Each row is a point on a landscape with many valleys, with its height.
A ball rolls from a point to the lowest of its 2 nearest points, and stops where none of them is lower. Distance is the straight distance between rows; heights are no part of it.
j777: [  4,  17, -16, -10,  11, -10, -10,  22,  17,   4,  18, -14,  -5, -17,  -4,
 -10,   6,  -1,   5,  -3,  12, -50]  height 5.86
j126: [  6,   5, -18,   1, -18, -11,   9,  13,  -7, -27,   6, -17,  16, -11,  -5,
   1,  10,  13,  -7,  -1,  10,  -5]  height 3.65
j702: [ -3,   6,  22,   6, -10,  19, -10, -22,   8,   7,  -3, -17,  -7, -15,  17,
  17, -18,  -8,  23,  12,  -3,   7]  height 3.42
j455: [  1,   9,  -9, -13, -22,  16, -15,  -8,  -1,  18,  13,  -3,  -5,  -9, -17,
   6,  -7, -12,  21,  20, -21, -19]  height 2.70
j504: [ -2,   6,   6,  10,  12, -24,  24, -20,  -6, -22,  17,  10, -11,  -6,  23,
  -4,  -2,  11, -11,  -7,   6,  11]  height 3.60
j60: [ -1,   7, -16,  -1,   1,  -1,  11,   1,   0,  -9,   0, -10,   7, -18, -11,
   0,  23,  -8,  -8,  -1,   5, -11]  height 3.76
j321: [  3,  -7,   2,  -5,  -3,  -5,  -9,  25, -16,  -9,   1,  -3,   5,  25, -16,
 -10,  -6,  31,  -1,  -3,  -5,  -4]  height 3.25
j982: [  3,  -1, -20, -12,   4,  10,   5,  -1, -30, -29,  10,   7,  21, -14,  -1,
  10,   8,  24,   6,  22,   9,  13]  height 3.53
j82: [  8,   9,   7,  13, -16,  16,   1, -26,  -9, -12, -10,  -5,   3,  -4, -26,
  -9, -16,   4,   2,  -9,  -1,  31]  height 2.81
j77: [ -5, -13,   7,  -2, -10,  14,  -9,   1, -17, -17,  -3,  -1,  -1, -11,  -5,
  13,   5,  -4,  15,   0,  17,  12]  height 2.21
j303: [ 12, -14,   6,   7, -17,  29, -22,   4,   3,  18, -15, -17,   3,  20,   0,
  10, -25,   8,   3,  28,  10,  -1]  height 5.36
j649: [  2,  10, -15,  -1,  -1,   1,   3,  -9, -28,  -7,   2, -15,  13,   6,  -4,
  13, -11,   7,   0,  12,  12,   7]  height 0.56
j571: [-15,   7,  -8,  -4,   3, -17,  -2,   4, -24, -26,   4,  10,  16,   6, -16,
  -1,   2,  20,  18,   7,   4,  -6]  height 4.06
j588: [ -4,  -7,  22,  13,   1,   8,  -4, -22,   1,  19,  -1, -19, -22,  -6,  22,
  21,  -6, -21,  15,  -4,  10,   3]  height 3.64
j434: [  2, -14,  -4, -13, -32,  10,  13,   2,   7,   2,   0,   2,   2,  -1,  -3,
  -4,  -5,  -8, -15, -21,   2,  14]  height 4.21
j962: [  5,   2,  -1,  15, -23,   6,  11,   2,  19,  -7,  -5, -21,   8,  -3, -18,
  -6,  18, -17, -20, -12, -12,  -2]  height 1.46
j493: [ -7,   1,  16,  12,   4,  23,   2,   2,  30,  30, -27, -15,  19,   5,   1,
   1, -15,   4,  -7, -11,  -2,   8]  height 5.62
j266: [  5,  11, -19, -14,  11,  -9,  15,   0,   3,  -1,   4,   2,  -3,  17,   5,
   0,   6,  -1,   7,   5,  33, -17]  height 1.84
j472: [  3,   4,   5,   6, -11,  19,   7,  -3,  19,   5,   2, -21,   1, -13,   5,
   8,  10, -22,   0,   2,  -4,  -7]  height 1.81
j662: [ -2, -10, -22, -10, -22,   3, -19,  22,  -7, -25,   3,  12,  14,  -1, -28,
   1,  11,  13,   0,  22,   4,  -3]  height 2.54
j566: [ 17,   6, -10,  -5,  17,  -7,  28,  10,  12,  -3,  14, -12, -15,   6,  13,
  -3,   5,  14,   0, -14,  19, -23]  height 2.11
j952: [  1, -12,  20,  13,  11,  -1,  -5, -15,  -8,  34,  -4,   0, -22,   6,  10,
   3,   7, -24,   4,  -9, -21,   6]  height 4.29
j7: [ -8,  19, -11,  -3,  22,   1,   5,   3,  34,  12,  -7,   2,   2, -14,  -5,
  -4,  10, -18,  12,  -5,  22, -28]  height 5.16
j608: [ -7,  -6, -22,  -7, -24,  -1, -21,   8, -13,  -9,   1,   2,  17, -28, -18,
   8,  11,  -1, -11,  25,  -9,   2]  height 2.24
j940: [  5, -10,   8, -15,   1,  -4, -22,  20,   8,   5, -13,  15,  -6,  25, -13,
 -14,  -5,  18,  11,   5,  -7,   1]  height 3.08
j40: [ -6,   1,  -2,  28,  23, -20,  11,   2, -12, -15,  11, -11,  27, -18,  14,
  -2, -10,  26, -31, -16, -35,  10]  height 4.28
j603: [  4,  -6,   9,   8,   6,  11,   0,   9, -28, -31,  24,  -3,  -2,  10,  17,
   6,   6,  -2,   7,   4,  -5,   5]  height 4.58
j289: [ -8,  13,  -1,   4,  22, -13,  -4,   4,   6,  17,  -5,  -8,   4,   4,  10,
   5,   0,  -2, -24,  12,   2,  -9]  height 5.74
j119: [ -8,   9,   2,  11,  14,   2,  -3,  -5, -16, -27,  -4,   7,  22,   6,  13,
  -7, -11,  11,  -6,  13,  16,  21]  height 3.21
j388: [ 23, -23,   3,  -2,   9,   4,  -8,  -4,  24,  41, -31,   5, -10,  15,  27,
 -11,   2, -22,  11,  14,   0,   7]  height 4.62
j212: [-15, -13,   5,   4,   0, -11,  -6,  24,  21,   3, -16,  -5,   5,   8,  -4,
   2,   6,  -3,  -5, -26,  21, -14]  height 2.26
j324: [-24,   9, -14,  16,  -6,   7,  -1, -13,  -7,  11, -11, -18,  28, -22,  -5,
  15,  17, -30,  -7,  15,   3, -17]  height 4.88
j819: [  2,  -6,   5,   8,  -4, -18,   2,  -2,  -2,  -9,  -5,   5,  -4,   9,   2,
  -9,   6,  -3, -28,  -3,  14,  10]  height 3.54
j136: [ 11,  -1,   8,  -3,  -6,   1,  17,  -2,   0, -16,  19,  12, -11,  18,   0,
 -11,  12, -11,   9, -12, -20,   2]  height 4.45
j454: [ -6,   8,   3, -11,   2,   1, -23,  20,  19, -11, -11,  -5,  11,  -9,   3,
  -1,  -7,  23,  -8,  19,   0,  -2]  height 5.84
j415: [  8,   4, -22, -18,  -7,  16,  -6,  -7,  -9,  11,   9,   1, -11,  -9, -13,
  17,  -3,  -3,   9,  27,   3,  -5]  height 2.37
j966: [  3,  10,  18,  18, -16,   6,   0, -23,  15, -15, -16,  -2,   2,  10, -13,
  -8,  -1, -14,   1,  -1,   2,  26]  height 2.97
j227: [ 12, -14,   9,   3,  20,   3,  15,   6,   1,   0,  14,   0, -16,   5,  34,
   3,   2,  -6, -11, -17,   7,  10]  height 3.37
j345: [ -3,  -7,   4,  -8,  31,   7,  -1,  23,  -6,  -1, -10,   8,  14,  11,   2,
  -6,  16,  16,  -5,  -2,  -7,  -3]  height 6.38
j877: [ -6,   7,   2,  20,  -2, -11,  -2,   5, -21, -25,  18, -14,  10,   7,  11,
   2,  13, -12,  -9,  10, -18,  -4]  height 4.66
j149: [-11,  11,   1, -12,   2, -19,   5,  -7,  -7,  -1,   0,  27,  14,  17,  -2,
 -13, -17,  20,   1,  -1, -10,   7]  height 1.29
j69: [  0,   5,   3,  -2,  18,  24,   4, -12,   1,   6, -32,   0,  10,   7, -16,
   0,  18,  -2,   7,   8,  12,  13]  height 5.03
j996: [ 16, -12,  -9, -17,  -6,  15,  10,   2,   1,  19,  -7,  21,   0,  19,  -5,
 -12,  20, -25,   1,   3,  -8,   2]  height 6.26
j476: [-20,  19,   6,  10,  -4, -10,   2, -27,  15,  13, -11,  11,  14,  -2,   5,
   5,  -6, -27,  -1,   7,   2,   5]  height 2.64
j490: [  1,   1,  -9, -11, -10, -23,  14,  -6, -10,   0,  10,  22,  -6,  27,  -7,
 -14,  -8,   1,  10,  -7,   0,   0]  height 1.53
j532: [ 16,   8,   8,  13,   9, -11,  16, -13,  18,   4,  -3,  11,  -8,  23,   0,
 -18,  -3,  -3, -18,  -6, -27,  13]  height 2.44
j471: [ -6, -18,   0, -17,   2,  -7, -20,  11,   4,   5,  -3,  17, -18, -12,  26,
  10,  -7,  -3,  -1,  13,  28,   5]  height 5.48
j586: [  4, -13,  -2, -14,  -9,  -3, -27,   4,   3,   4,  -3,  33, -19,   5,  -6,
  -5,  20, -28,  33,  13,   3,  -8]  height 5.17
j304: [  0, -10,  -6, -10,   5,  21, -24,  -1,  -3,  15,  -7,  -4,  -7, -25,  -1,
  22,   1,   9,   6,  32,  16,  -3]  height 1.75
j526: [ 10, -12,   7, -12,   1, -11,  10,  14,   2,   9,  15,   4, -17,  24,  16,
  -7, -13,   5,  12, -27,  -4,  -7]  height 5.52
j479: [ -6,   0,  -3,   0, -24, -11,  -3,  -3, -12,   9,  -3, -24,   2, -12, -18,
   7, -22,  14,  -6, -17,   3,   5]  height 2.96
j627: [-11,   4, -25, -18,  -2,   5, -17,  16, -13,  15,   2,  -3,  17, -36,  -7,
   8,   4,   7,  -4,  20,  -7, -17]  height 1.88
j687: [ -5,  10,  14,  14,  17,   9,  15,  -7, -11, -11,   3,  -5,  10,  15,   5,
   6,  -4,   0,  15, -19,  -6,  12]  height 4.57
j439: [ -3,  -8,  -1,  10, -21,   5, -22,  -4, -14, -15,  -9,  -3,   9, -20, -15,
  -3,   5,   7, -21,  13, -11,  26]  height 2.12
j841: [  0, -20,  27,  11,  -9,  15, -21, -10, -15,  24,  -8,  -6, -16,   9,   1,
   7,  -2, -14,  22,   5, -11,   2]  height 4.08
j316: [-14,   8,  -7,  11, -12,   1,  -8,  -2,  -8,   3,  13, -18,  20, -25,  16,
  17,   7, -29,  -3,  13, -11, -14]  height 4.81
j344: [  8,   1, -11, -11, -11,  -7,  -5,  -8, -23,   7,  15,  11, -20,  23, -17,
   0,  -7,  -4,  10,   9, -17,  -7]  height 1.83
j826: [ -2,  19,  -9,   7,   1, -10,  23,  -1,  -1, -13,  17,   5,  22,   5,  -6,
  -9,  -5,  16, -10, -10, -38,  -3]  height 2.69
j817: [ -1,  20, -10,   5,   3, -20,   2,  -6, -23, -29,  19, -15,   2,  -2,  -3,
   8,  -1,  26,  23,   9,   5, -13]  height 4.13
j642: [  9,  -7,   2,   6, -12, -25,   6,  -9,  -2, -19,   9,  -3, -15, -18,  -3,
 -11,  -1,  16, -29, -13,  -3,  11]  height 3.63
j93: [ -2,  11,  -4,  20,  10, -20,  39,  -2,   3, -21,   4,  10,  19,  19,  -7,
 -10,  10,  17, -15,  -8, -12,  -8]  height 2.61
j397: [ -8,  -1,  -5,   9,   6, -28,  10,   9, -21,  -8,  -5,  -4,   9,  16, -22,
 -16,   7,  29, -13, -10,  -3,  -6]  height 3.35
j395: [ -2,  18,  -1,  -6,  19,  12,   3, -14,  21,   9, -20,   4,   3,  -4,  -8,
   2,  20, -15,  15,  16,  14,  -7]  height 5.10
j757: [ -3,   9,  12,   5,  -2,  -4, -11,  16,  21, -21,  -2,   0,  13,   5,   7,
 -10,   6,   0, -16,  16, -17,   0]  height 5.82
j903: [-14,  14,  -6,   3,  14, -17,   9,   0,   4,   8,  22,  15,  -1, -10,   5,
  -1,   4, -25,   3, -17, -17, -26]  height 1.27
j557: [ -5,   1,  -2,  -2,  11, -10,  11,   2, -22, -30,   0,  18,  12,   9,  -5,
 -19, -10,  51,  11,   7,  18,  10]  height 3.89
j971: [  3,  22, -11, -10,   5,   1,  26,   6,  13,  -1,  25,   0,  10,   0,  13,
  -8, -10,  13,   0,  -8, -27, -14]  height 2.80
j158: [  5,  -6,   7,  -5,  -8,  -3,  -8,  -6,  -9,   8,  -2,  -6, -18,  -5, -10,
   5, -28,  23,   4, -16,  11,  18]  height 3.14
j562: [-11,   8,   7,  -6,   5, -10,   0,  -6,  -6, -36,  10,  25,   3,  -1,   4,
 -10, -20,  35,  23,   2,  13,  17]  height 3.79
j846: [ 18,   6,   2,  -9, -21,  -6,   5, -12,  12, -18,  11,   4, -20,  -7,   0,
  -8, -20,  17, -10,  -4,   1,  21]  height 3.75
j807: [ -7,   1, -10, -19,   7,  10,   5,   9,  14,  18,  -1,  13,   8,  -8,   5,
  -4,  13, -23,   6,  -7,  17, -16]  height 5.24
j644: [ 15,   1,   9,   1,  15,  19,  -9, -19, -10,  14, -12, -13, -22, -11,  -9,
   6,   7,  13,  -4,  23, -10,  10]  height 4.85
j5: [  5, -11,   1,   3,   9,  15,  26,  -2,   6,  17,   1,   3,   7,  17,  22,
   4,  -1, -21,  -8, -15,   1,  11]  height 3.15
j371: [-18,  -7,  -6, -12, -10,   3, -25,   6,  -7,  15,  -5,  22,   4,   0,  -5,
   2,   8, -28,  25,  14,  14, -21]  height 5.05
j771: [ -1,  -3,  -3,  20,  22, -18,  46,  -6,   9,  -8,  22,  17, -14,   3,  14,
  10,   3,  -3,  -4, -37,   4,  -9]  height 1.94
j170: [-30,   4,  -2,   2,  -7,   6, -13,   6,  -3,   4,  -9,  -2,  21, -10,  -1,
  10,   8, -26,  13,   9,  13, -20]  height 4.95
j706: [  9,  -6,  10,  16,  29,  -2,  22, -11,  -4, -14,   5,   4, -12,   1,  19,
  -7,  -3,  11, -21, -21,   8,  24]  height 3.51
j660: [ -1,   8, -13, -15,   2,   2,   0,  -3, -19,  -3,  -3,   5,  13,  23, -10,
   1, -25,  22,  11,  13,  19,   7]  height 0.98
j954: [ 19, -29,   4,   1, -14,  26, -14,   4,  26,  33, -29,   0,  -6,  13,  23,
  -1,   6, -11,  -3,  30,  13,  -3]  height 4.89
j309: [ -6,  -2,  24,  21,   1,  22, -22,   5,   6, -17, -16,  -7,  25, -14, -12,
 -12,  -1,  10,  -8,  -1, -23,  22]  height 5.73
j376: [  0, -12,   7,  -6, -21,  11,  11,  -1,   2, -23,  13,  10,  -4,  -1,   8,
  -4,  -1,  -8,   9, -22,  -4,  19]  height 4.35
j591: [ -2, -15,   0,  -4,  -9, -12,  -4,  -6, -22, -20,   8,  12, -16, -12,  -9,
  -6, -18,  31,   7, -13,  23,  18]  height 3.33
j565: [ -7, -19,  29,  17,   3,   8, -17,  -6, -24,   3,  -1, -18, -18,  -5,   5,
  14,  -3,  -8,  11, -11,   5,  10]  height 3.86
j242: [  3,   4,  -7, -14,  -8, -14,  16,   0,   8, -14,  26,   5, -23,  -4,   7,
   1,  -5,   0,  16, -12,   6, -16]  height 5.95
j488: [-13,   0,   3,   2,  -1,   9,  -9,   4, -19,  -1,  13,   3,  15,  -1,  13,
   9,   8, -21,  -8,  18, -25,  -4]  height 4.73
j920: [ -2,   6,  10,  14,  -6,  10, -19,   9,  -3, -31,  -6,  -1,  36,   0,   4,
 -10,  -2,   7, -15,  17, -23,  20]  height 5.78
j443: [  8, -11,  -3, -17,  -4,  14, -21,  21,   1,  -9,  -6,  22,   4,  12, -24,
  -4,   8,   9,  11,  21,  -6,   1]  height 2.84
j261: [  1,  11,  -6,   7,  15, -12,  16, -10,   8,  25,  15,  10, -11,  11,   3,
   4,   2, -34,  17, -25,  -8, -22]  height 1.49
j658: [ 20, -16,  12,   4, -18,  28, -11,   3,  15,  18,  -7, -14, -10,  20,  22,
   5,  -9, -15,  11,  18,   3,  -1]  height 5.15
j62: [ -6,   1,   6,  -3,  15, -23,  22, -11, -14, -15,  12,  27, -10,   9,  19,
 -11, -18,  26,  12,  -3,   9,  10]  height 3.69
j926: [-12,   9, -20, -14,   5, -16,   7,  -6, -28,   5,   3,   8,   6,  -5,   0,
  10, -11,   7, -13,  11,   4,  -2]  height 0.94
j875: [ -5, -14,   0, -15,  16,  13,   7,  10,  -1,  13, -18,  24,  13,  11,  -4,
  -7,  21,  -9,   5, -10,   0,   9]  height 6.33
j453: [ -6,  -8, -22, -21,   3,   1,  -4,  21, -17,   7,   5,   3,   8, -10,   6,
   6,  -4,  13, -21,  13,   6, -11]  height 1.40
j673: [ -1,   7,  -5,  15,   3, -11,   0,  -5, -25,  -8,   5, -24,  22, -17,   5,
   0, -15,  26, -17, -13, -18,  16]  height 4.24
j970: [ -4,  -9,   0, -12,  -6,  10, -19,  19,  12,  12,  -4, -10, -16, -16, -11,
   7,   6,   3,  11,  -3,   2, -17]  height 5.72
j46: [  1,   0, -12, -17,  -6, -13, -20,  20,   8,   9,   6,  -4, -22,  -6, -13,
  -5,   7,  -2,  13,   0,  19, -38]  height 5.80
j636: [-11,   1,   1,  -8,  15, -14,   4,  -5,   0,   8,   4,  22,  -1,  -1,  -1,
  -6,   2,  -2,  -4, -10, -17,  -2]  height 1.03
j437: [  1,   6, -12, -10,   5,  -9,  14,  17,   5,   0,  31,  -5, -15, -13,   0,
  -4,   1,   1,  10, -25,  -5, -40]  height 5.90
j210: [  4,  -8,   6,   6,  10,  -5,  10,  10, -10,  24,  -3, -12,  -5,  32,   3,
   1, -11,  -1,  -3, -24,  -2,   0]  height 5.58
j912: [  0, -16,   7,   6,  13, -25,  -1,  10,  -9,   2, -11,   6, -14,  16, -11,
 -13,  16,  13, -14, -11,  10,   0]  height 3.44
j902: [ -2,   3,  14,  20,   8,  -3,  18,   0,  -8, -34,  19,   6,   3,  20,  11,
   1,  10, -13,  11, -14, -11,   4]  height 4.51
j355: [  8,  -1,   8,   5,  13,  14,  -6,   0, -13,   3,   7, -23,  -8, -12,  -5,
   5,   8,   6,  -6,   3, -19,   0]  height 4.76
j815: [  6,   2, -12, -21,   6,  11,   8,   3,   0,  10, -10,   8,   7,  20,   4,
  -2,  -4,   3,   8,   9,  23,   8]  height 1.47
j65: [ -3,   1,  -9,   1,  10,  10, -15,  -4, -27, -25,  -2,   4,  20, -20,  -1,
  -2, -11,  29,  -6,  17,   5,  28]  height 3.36
j910: [ 13,   4, -15, -10,  -7,   8,   6,  -3,  -3,  -9,  -3,  -3,   7, -19, -15,
  -5,  24,   5, -25,  14, -13,   6]  height 3.85
j463: [ 18,   8,   7,   1, -23,   2, -16,  -4,  17,  -3,   1, -15, -15,  -1,   1,
  -4, -24,  12, -10,  10,  -5,   8]  height 3.88
j882: [ 18, -15,   1, -12,  -1,  -7,  -7,  17,  23,  13,   1,   0, -23,  15,  20,
  -4,  -2, -11,  14,  -9,  12,  -7]  height 5.42
j977: [-12,   5,   0,  -2, -31, -18, -17,  -5,   0,   3,   1, -15,  -9, -10,  -5,
  12, -17,  -7,  -3,   0,  10,  -8]  height 2.78
j10: [  6,  -1,  -6,   7, -13, -17,  -9,   2,  -8, -35,   2, -16,   9, -20, -13,
  -7,   0,  35,  -6,  -2,   0,  11]  height 3.56
j387: [  1,  -5,  -2,  11, -21,   6,  -2,  21,  18,   3,  -8, -22,   5,   3, -22,
  -8,  26, -22, -12,  -5,  -2, -29]  height 1.73
j645: [  9,  13,   1,   3,   6,   3,   7, -17,  15,  16,  -3,  12,  -7,  12,   2,
  -8,  12, -27, -19,  12, -18,   3]  height 2.28
j752: [  0, -12,  11,   2, -14,  30,  -8,  -3,  14,  26, -33, -15,  12,   1,  -4,
   6, -15,   2,   6,  10,  17,   1]  height 5.51
j733: [ -4,  16,   9,  12,   5,   1,  -3, -11,  11, -25, -21,   7,  13,  16,   2,
  -7,   0,  -4,   2,  10,  25,  21]  height 3.09
j908: [ -1, -18,   3,   3,  -4, -18,   4,   8, -18, -35,   9,   0, -10, -20,  -9,
  -9,   7,  39,   1, -19,   8,   7]  height 3.47
j38: [ 11,   8,  -5,  -2,  -6,  -8,   1, -13,  -9,  10,   1,  -3, -19,  13, -11,
  -4,   8, -13, -11,  16,  -8,  -2]  height 2.08
j850: [ 11,   8,  -4,  25,  28, -12,  43,  -7,  19,  -9,  13,  15, -10,  -3,   9,
   0,   7,  10, -22, -20, -22,  -7]  height 2.10
j621: [  7,   1,  -5,  10,  -7,   6,   9,   7,  22,  20,  10, -18,  -7, -10,  13,
   2,   6, -30, -18,  -9,   6, -28]  height 2.15
j874: [  1,  -1,  -5,   4,   4, -15,  31,  -7,   3,   9,  11,   8, -17,  10,   4,
   2,   0, -14,   9, -37,   5,  -6]  height 1.74
j460: [ -2,  -2,  -9, -14,   1, -14,   1,  -3, -21, -22,   9,  33,   0,  21, -19,
  -9,  -7,  34,  19,  16,   2,   1]  height 3.98
j579: [ -2,   9,  -7,  -4,  15,  12,  33, -13,  14,  -3,   6,   9,   5,  -6,  12,
   6,  11, -23,   4, -15,   3,   6]  height 2.93
j886: [-10,  -6,  -3, -26,  10,   2,  -5,  13,  22,  12,  -2,  17,  -5, -22,  26,
   3,   0, -10,  -6,   0,  10,  -2]  height 5.35
j229: [-12, -11,   2,   6,  -6,  -5, -11,  26,  26,  -2,  -4,   2,   3,  -8,  -5,
  -6,  24, -24,  -4, -14,  11, -26]  height 2.03
j161: [ 13,  -2,  16,   8,  14,  25,   6,  -8,  -9,  -2,   3, -18,  -7,  10,   9,
   6,  11,  -5,  17,  -2,  -5,   5]  height 4.67
j671: [  4,   8,  12,  20,  18,  -4,  10, -12,  10,  24,  -5, -12,  -4,  15,  10,
   3, -21,  -1, -16, -18,  -5,   6]  height 5.64
j701: [  8, -10,   6,   5, -13,  15,  -7, -14, -20,  -1, -10,   1,  -3,  14, -18,
  -3,  -2,  -4,   7,   1,   7,  22]  height 2.59
j879: [ -9,  14,  12,   3,  10,   4,  10, -24,  18,   3,  -1,  14,  -2,   2,   4,
   6,   2, -25,  21, -10,  -7,  10]  height 2.79
j767: [  3, -10,   3, -14, -11,  -4, -21,   2,  22,  17,  -1,  14, -26,  -6,  11,
  -1,   6, -27,  24,   2,   7, -12]  height 5.30
j102: [ 18,   0, -17, -11,  -8,  23,  -7,   0,  -7, -18,   4,  -1,   9,  -8, -10,
   5,   9,  16, -10,  31,  -3,  13]  height 3.74
j131: [-11,   5,  -1,  -7,   4, -12, -11,   4,   8,   8, -14,   2,   4,  -1,   7,
   2, -15,  10, -12,   8,  21,   2]  height 5.79
j313: [-24,   1,   8,  23,  -4, -11,   2,  11,  27,   0,  -7,  -5,  14,  -7,  -2,
  16,  -4, -21,  -1, -30,  10,  -9]  height 2.46
j960: [  3,  -5,  -1, -13,  14,  13, -14,   3,  -2,   3,  -7,  -9,  -6, -36,   8,
  15,  -4,  24, -14,  14,  10,  12]  height 0.95
j12: [ -8,  13,   5,  13,  13, -14,  -3,  -2, -19, -16,  11, -18,   8,  -9,   0,
   7,  -7,  19,  10,  -6, -12,   1]  height 4.18
j259: [  7, -17,  -8, -28,  -7,   0,   1,  15,   9,  32,  -7,  29,  -6,   6,   4,
 -16,   1, -12,   0,  -7, -15,   8]  height 6.18
j400: [-19,   4,   2,  16, -25, -23,  -2,   0,  10, -14,   3, -18,   6, -11,  -6,
   9,  -2, -17,  -3, -15,  11,  -7]  height 2.62
j510: [ 22, -22,  13,   8,  20, -12,   0,  -2,  10,  35, -15,   2, -21,  18,  20,
  -7,   4, -18,   9,  -9,  -9,  15]  height 4.44
j215: [-10,  -8,   9,   9, -15,  -1, -27,  -3, -11, -18, -11,  -2,   2, -15, -23,
   7,  18,  -4,   8,  16,  -3,   9]  height 1.82
j253: [ -8,  15,  -2,   6,  -4,   8,  -5,  -7,  18,  23,  -8,   6,  11,   6,   5,
  -4,   5, -35,  -7,  18,   2, -17]  height 2.48
j473: [  6,  12,   9,  25,   8, -18,  17, -13,  -3, -14,   2,   2,   2,  22, -12,
 -17,  -3,  12, -21,  -7, -16,  11]  height 2.53
j802: [ 12,   5,  -7,   0,  21,  -1,  29,   2,  14,   5,  14,  -5, -14, -11,   6,
   2,  12,   5, -17, -16,  -9, -15]  height 2.27
j601: [  6,  -6,   8, -13, -33,   6,  -8,   9,  15,  10,   2,  -5,  -3,   9,  -5,
  -3, -23,   0,  -4, -11,  -9,   5]  height 4.05
j856: [ -8,  -1,  26,  19,  -7,  18, -15,   2,  20,  15, -20, -20,  17,  -5,  -8,
  -3,  -7,   6,  -9,  -5, -29,   5]  height 5.69
j764: [  7,   2, -17, -30, -13,  -2,   4,   5,   6,  12,  16,  13, -15,  -4,  -5,
  -5,  -5, -13,  15, -10,   2, -16]  height 6.01
j118: [ -3,   2,   8,   3,  19,  18, -14,  -4, -19,  12, -25, -10,   7,   5, -16,
   5,   6,  18,   3,  21,  -3,   7]  height 4.94
j839: [ -6,  -7,  10,  -8, -20,  29, -15,  -8,  11,  21,  -2,  -5,  -2, -10,   6,
  15,  -9, -12,  27,  12,  -8, -10]  height 3.10
j336: [  5,  22,  -2,   7,  18, -11,   2, -21,  -7,   6,  -1, -24,  -4, -11,   6,
   8,  -7,   9, -16,  11,   0,   4]  height 5.70
j942: [ -1, -13,  -2, -12, -13,  -5, -20,  15,   6,  -1,  -2,  -6, -18, -19,   4,
  13,   7,  -9,   0,   5,  26,  -7]  height 5.61
j694: [ -4,  23,  11,  11,  15,   4,   7, -28,   2,  25, -11, -21,  -1,   0,  -1,
  11, -14,  -1,   2,   4,   0,   4]  height 5.68
j204: [  8, -12, -11, -29,   2,   6,   4,   6,  -6,  24,   2,  13, -11,   0,   2,
   0, -10,   8,   5, -11,  -7,   4]  height 6.09

Where does a ball stop that starts at each point below?
j673 -> j636
j910 -> j215
j126 -> j962
j752 -> j960
j5 -> j636
j40 -> j636
